Points, in no order, along strands that fork, close into loops and pass close to each other.
In the rows, 100 means zero.
Points whose rows are less than 66.8 apart are linked; no others are. Some points are linked to none.
q154: 108 99 87 98 120 118 77 83 113 98 120 89 126 96 120 103 124 101 115 91 86 84 89 88
q92: 87 109 93 139 87 96 80 91 89 75 75 94 100 94 120 88 133 87 67 82 91 86 84 112
q305: 109 109 82 105 118 86 91 98 98 98 93 77 112 120 110 107 105 96 100 118 75 111 111 113
q341: 107 100 58 58 95 129 135 100 100 77 82 109 128 69 92 95 81 139 107 116 114 103 94 75
q14: 102 131 77 77 101 103 124 77 90 85 89 101 128 80 105 87 102 131 114 92 86 128 77 73
q425: 97 74 116 89 107 98 104 102 116 141 124 114 87 119 115 86 87 90 103 81 112 107 99 78
q955: 97 86 98 72 94 95 114 104 89 112 89 99 101 91 93 94 91 125 102 92 105 103 90 87
q30: 108 107 155 134 86 73 84 112 99 123 102 96 65 100 92 104 117 60 90 73 109 102 89 114
q710: 100 79 95 90 104 117 98 129 111 101 100 85 140 110 109 103 95 122 92 99 99 105 95 117
q8: 104 74 136 118 99 78 64 111 116 118 110 93 79 108 125 84 124 85 84 79 114 97 114 87
q670: 83 105 112 113 90 101 100 123 97 124 98 86 92 119 119 103 75 132 108 111 95 108 90 132
q593: 89 91 71 101 130 100 64 81 95 73 77 100 123 104 104 89 97 103 82 113 98 90 110 115
q581: 108 75 122 76 93 83 96 107 126 139 114 96 142 113 96 103 78 114 109 101 117 107 112 111
q984: 110 129 60 73 108 116 124 86 102 72 94 93 113 89 107 104 103 114 122 108 82 111 85 69
q270: 109 119 89 72 81 72 124 69 80 84 72 93 116 80 114 73 101 114 93 85 94 138 84 68
q41: 90 126 87 132 108 106 57 88 95 72 99 112 75 93 87 107 103 72 104 119 91 85 108 114
q13: 100 128 73 68 115 120 134 103 113 92 106 91 127 94 101 126 100 127 126 121 84 100 95 89
q516: 105 110 107 120 121 114 91 103 92 102 132 108 60 97 94 99 85 74 131 116 91 91 82 102
q973: 83 91 63 76 103 110 103 82 85 80 82 121 91 103 90 89 88 102 76 104 102 95 98 85
q573: 123 116 126 163 53 102 87 92 97 82 77 132 65 96 57 109 116 65 72 87 128 95 126 153
q352: 100 100 117 95 81 62 99 80 82 130 90 110 71 104 106 82 111 90 85 65 113 107 98 66
q545: 81 81 119 79 109 109 91 126 92 117 109 96 88 92 77 125 78 106 114 102 106 93 98 115
q48: 124 122 135 145 67 81 86 87 90 91 76 113 81 96 67 107 117 52 68 76 117 97 122 134
q321: 72 99 83 86 109 141 109 116 135 92 144 87 118 97 96 123 98 137 139 127 109 76 113 106
q520: 107 98 149 140 90 70 116 107 84 127 88 100 60 115 93 109 108 73 86 86 105 111 74 113
q507: 93 74 90 97 113 73 77 81 88 85 70 95 116 115 109 85 107 97 65 102 97 103 111 111
q36: 88 116 89 114 105 106 118 108 71 95 97 107 54 106 85 98 86 101 92 117 95 106 70 96
q87: 119 73 115 117 91 86 65 105 102 114 99 80 97 104 139 90 115 86 100 91 91 92 107 106
q936: 98 91 128 111 110 82 106 121 81 121 98 92 80 108 91 106 91 82 88 105 98 118 72 114
q414: 110 95 128 109 88 96 101 103 67 116 97 126 72 86 87 87 98 71 104 66 103 91 76 92
q200: 121 86 140 98 116 73 81 108 120 125 104 108 84 118 131 80 125 76 81 63 116 101 120 70
q354: 115 99 147 126 86 77 72 111 92 109 80 101 87 94 100 100 123 60 71 67 108 108 101 106
q9: 84 123 81 103 128 122 90 130 83 69 81 100 103 132 115 110 95 105 104 121 73 98 117 125
q524: 94 114 116 130 78 94 91 123 76 110 98 79 71 106 94 124 107 74 98 91 89 97 105 130
q42: 118 90 115 93 103 74 88 108 70 95 89 95 68 87 72 99 108 81 79 110 88 91 105 85
q512: 99 87 78 98 101 123 137 118 141 108 127 102 141 84 94 98 98 152 113 147 132 96 105 81
q466: 98 104 84 88 72 86 123 100 100 101 75 92 155 103 105 97 90 147 77 120 95 111 113 118
q995: 96 93 112 69 100 104 107 103 90 119 106 104 108 90 88 110 67 113 120 100 99 103 85 105
q256: 117 72 89 67 80 91 125 102 92 113 84 103 104 91 101 80 102 132 85 95 114 113 96 53
q301: 106 79 93 76 123 123 136 108 128 111 122 96 140 108 102 109 70 116 120 116 109 98 106 111
q876: 114 74 127 105 120 102 69 100 121 121 126 91 63 95 87 107 87 64 123 111 109 96 110 98
q138: 107 131 86 125 73 92 114 75 85 103 98 108 71 110 104 90 122 72 91 78 83 107 89 81
q449: 117 94 81 96 97 105 114 99 129 101 109 101 163 83 112 101 92 161 110 138 123 87 106 85
q398: 98 100 109 117 68 76 86 75 76 111 84 102 96 96 127 69 96 95 79 72 90 99 101 107
q640: 92 102 120 110 68 91 98 108 94 126 114 98 57 82 107 97 117 108 114 94 100 105 66 70
q580: 76 121 64 109 113 124 81 90 111 71 104 92 117 111 126 113 129 139 105 113 78 93 93 95
q871: 72 81 96 97 122 126 92 110 137 96 143 83 112 106 103 115 86 112 146 120 113 88 115 133
q272: 108 103 100 123 79 84 113 81 58 75 75 117 93 99 114 68 118 81 71 49 94 104 102 80
q481: 110 79 100 80 96 99 91 101 88 100 94 104 105 94 106 82 106 96 91 67 94 96 96 80
q568: 123 72 92 81 127 118 103 86 130 99 117 98 142 94 123 93 116 110 114 90 95 83 93 67
q815: 125 86 89 72 97 134 170 107 142 99 118 106 167 71 89 105 82 111 120 126 142 95 105 65
q901: 115 72 123 93 116 79 92 91 105 125 120 105 53 90 82 105 92 74 111 108 111 96 106 73
q608: 116 97 76 85 111 112 107 107 95 78 95 89 133 93 112 93 90 148 110 137 89 81 112 100
q944: 109 115 122 143 76 68 88 86 91 82 78 98 79 98 87 101 125 57 58 68 100 107 104 117
q602: 123 72 111 63 91 65 111 110 105 128 91 97 116 95 115 67 106 126 87 97 112 106 109 63
q240: 108 82 104 76 111 74 93 88 113 126 93 101 132 109 100 94 87 97 99 93 88 109 106 107
q152: 86 123 103 131 102 103 60 97 101 73 80 89 113 104 122 103 119 82 75 83 93 97 100 130
q479: 89 58 107 64 113 126 150 107 143 118 142 87 115 90 94 102 102 116 120 99 127 98 85 78
q979: 87 105 86 68 111 109 114 105 100 106 109 95 79 90 83 117 96 80 106 105 89 94 88 76
q688: 89 103 76 101 127 125 85 96 128 88 119 87 131 95 114 106 108 121 120 109 86 85 95 95
q384: 94 75 110 60 96 104 144 112 150 139 148 94 119 102 93 117 96 125 117 106 124 98 98 78
q824: 103 83 94 50 104 110 152 92 125 123 104 113 124 92 89 95 80 117 103 112 126 109 85 60
q585: 111 78 111 82 109 75 100 93 95 120 109 94 63 93 83 101 105 89 89 119 94 101 104 66
q118: 120 72 124 79 111 88 100 103 114 135 109 106 102 123 134 75 105 94 93 60 102 107 111 73
q935: 69 96 83 78 95 125 120 99 118 110 136 94 88 91 98 127 95 130 123 122 99 82 97 89
q365: 105 98 100 102 128 120 114 99 110 109 136 95 79 105 104 91 89 74 129 102 89 97 80 102
q703: 84 125 96 108 134 117 72 121 98 75 106 107 64 109 92 124 90 97 116 142 90 94 122 125
q386: 109 112 87 106 76 78 119 74 76 91 90 98 95 102 107 79 121 78 80 60 89 121 96 76
q957: 94 69 92 75 101 117 137 112 147 128 139 102 142 120 90 125 84 120 117 120 118 101 111 101
q597: 125 74 86 82 105 108 104 80 125 108 108 99 149 90 127 72 114 128 111 83 103 103 86 54
q853: 74 120 88 105 99 115 74 128 95 73 96 90 98 86 96 108 129 112 97 104 82 94 88 110
q292: 117 85 127 128 90 78 68 106 90 92 74 72 101 100 136 85 125 82 88 90 79 89 103 119
q294: 93 138 77 129 67 92 118 80 79 90 91 113 61 120 86 105 104 73 85 93 86 107 105 96
q11: 105 81 107 115 101 102 84 105 99 104 96 111 82 114 96 94 97 62 84 88 101 101 107 106
q858: 93 131 117 135 79 101 80 106 67 81 84 103 79 101 85 110 96 77 96 85 91 97 104 146
q485: 82 108 107 123 74 108 82 121 81 118 101 90 77 118 111 113 87 106 105 102 86 94 106 131
q289: 104 98 81 86 128 137 133 99 116 105 128 100 102 110 114 92 85 91 119 100 82 101 81 85
q199: 85 125 80 91 93 106 98 104 68 74 87 102 99 81 100 88 119 112 101 95 84 96 81 99
q701: 119 57 103 91 90 100 69 103 87 103 74 89 130 111 116 81 115 102 79 66 97 94 110 94
q51: 99 91 93 103 99 84 86 97 78 85 61 94 129 108 116 84 111 103 71 74 93 100 112 112
q500: 96 127 83 106 120 114 93 109 76 50 68 92 127 113 119 108 114 123 92 116 69 91 106 108
q772: 79 95 128 120 102 98 68 94 103 131 111 112 57 98 84 116 78 86 115 93 123 106 86 122
q677: 100 93 93 88 129 143 138 108 138 97 140 98 130 105 107 102 90 105 131 100 89 92 98 97
q906: 114 121 103 155 66 108 83 92 83 75 78 129 51 106 62 98 105 72 83 101 119 86 137 149
q961: 118 97 93 98 94 127 153 118 150 97 131 102 174 84 88 108 84 129 119 144 133 82 113 80
q810: 90 92 114 103 107 117 75 113 118 113 124 80 105 102 100 115 76 100 146 104 103 108 117 138
q749: 79 121 78 86 93 100 127 120 107 105 82 95 141 105 97 120 98 147 88 124 102 111 89 118
q655: 84 110 108 125 102 110 53 116 117 83 85 85 96 106 106 112 115 68 91 82 108 102 94 134
q262: 107 128 100 135 70 76 93 71 71 67 75 106 97 97 92 97 134 62 66 64 87 97 114 115
q522: 114 113 65 75 87 115 142 93 111 93 86 114 155 94 91 92 79 143 103 127 109 112 96 87
q31: 92 109 100 103 130 124 69 118 106 84 108 92 87 110 107 121 80 110 140 118 99 100 120 138
q217: 114 92 107 79 80 88 118 93 128 133 110 97 157 93 113 97 96 131 108 97 106 110 112 88
q506: 123 113 131 131 84 87 87 88 91 112 106 133 50 91 56 103 98 52 93 93 122 90 102 101
q682: 120 66 89 56 100 120 162 115 129 115 112 105 144 86 101 100 91 118 108 110 135 96 103 57
q66: 85 86 62 85 129 111 93 85 105 77 91 104 111 104 95 93 82 117 89 126 105 89 107 100
q383: 86 127 75 71 103 107 129 111 108 105 98 110 136 104 99 105 79 138 107 118 98 113 96 99
q867: 112 56 118 110 120 111 71 113 126 104 127 80 89 96 98 105 101 69 117 92 117 97 121 109
q914: 83 111 110 106 101 106 57 124 105 94 105 92 90 84 83 123 117 89 93 86 95 90 90 120
q529: 80 151 94 103 116 99 86 105 70 43 65 99 113 111 123 101 119 136 89 119 79 100 118 127
q105: 119 61 130 70 104 69 112 109 104 134 100 90 80 104 98 94 114 112 92 100 109 106 106 62
q326: 98 123 80 95 111 89 97 83 96 94 103 87 89 106 102 98 99 106 104 133 74 101 93 94
q561: 81 103 121 106 98 73 62 83 102 119 101 108 80 93 91 94 78 88 109 94 113 106 87 117
q307: 103 90 105 84 120 82 91 94 104 115 91 89 102 117 94 104 101 79 96 113 77 122 110 117
q490: 74 67 119 86 120 116 110 135 117 122 126 87 84 107 82 127 80 97 120 101 114 100 83 109
q769: 83 153 80 111 79 93 110 83 57 82 92 108 79 104 110 109 107 94 87 88 76 106 109 116
q764: 121 88 91 86 80 106 125 99 115 124 96 99 153 99 124 83 112 130 98 93 109 109 95 72
q6: 100 88 86 76 106 102 117 76 79 101 98 126 76 95 89 78 77 82 88 94 112 106 85 71
q939: 80 130 94 113 137 120 78 130 103 69 95 87 108 128 120 124 96 113 124 113 81 113 114 143
q806: 117 95 132 121 96 93 108 99 85 103 94 142 56 98 71 83 95 62 84 80 122 94 93 89
q266: 94 135 93 121 110 120 75 110 97 74 104 114 55 100 75 128 95 78 115 121 94 82 118 112
q905: 102 109 89 90 83 73 114 75 82 101 78 94 104 95 123 68 117 109 75 70 107 132 87 75
q610: 81 118 119 143 97 107 84 106 94 118 113 111 46 104 72 141 84 70 116 107 109 103 93 122
q893: 81 151 105 116 90 96 84 94 65 69 86 99 80 111 95 119 108 92 112 101 79 99 120 138
q781: 108 95 72 44 97 115 153 88 105 99 93 110 101 79 83 107 75 118 107 114 110 110 85 64
q489: 108 72 86 86 106 108 128 95 116 124 126 98 97 111 115 85 89 110 115 99 102 103 91 67
q114: 85 107 101 112 98 65 73 65 81 92 96 118 80 89 99 87 86 91 96 113 95 101 100 113
q541: 91 142 78 125 84 91 99 86 62 51 77 112 101 111 99 101 124 85 77 76 80 92 121 113
q625: 92 81 113 107 94 110 94 115 112 129 121 83 110 105 114 97 70 121 126 114 97 103 108 137
q176: 100 101 101 110 95 73 89 105 73 81 85 87 87 89 72 105 128 86 74 108 87 93 113 99
q666: 106 117 121 140 89 101 94 86 92 96 96 131 52 98 57 122 96 60 98 106 112 94 91 119
q17: 90 118 96 128 113 82 67 79 84 78 91 109 74 97 88 94 88 84 89 124 93 94 110 133
q798: 99 107 88 110 98 90 82 79 83 67 81 99 106 82 121 72 124 110 86 92 89 94 75 93

A tip is a point with one link. Name the tips that can be reached along the links from each point below, in the order of the rows.
q384 -> q516, q479, q292
q688 -> q580, q326
q481 -> q867, q490, q6, q176

A piece is all that can be reached along the links. How many separate loops has the piece of each point below (a circle has one, a figure eight two, a Y none), and how many tips (points with one link)?
q961 -> loops 0, tips 8
q176 -> loops 0, tips 4
q307 -> loops 0, tips 2
q853 -> loops 1, tips 0
q489 -> loops 0, tips 3

Name the points in between on the shortest way along the links from the first point to the second, in order.
q13 / q625 -> q984 q14 q270 q905 q386 q138 q294 q769 q893 q858 q524 q485 q670
q516 / q87 -> q365 q289 q489 q425 q118 q200 q8
q176 / q973 -> q42 q585 q105 q602 q256 q955 q481 q701 q51 q507 q593 q66
q944 / q806 -> q262 q541 q769 q893 q858 q524 q485 q670 q625 q810 q31 q703 q266 q41 q17 q114 q561 q772 q610 q666 q506
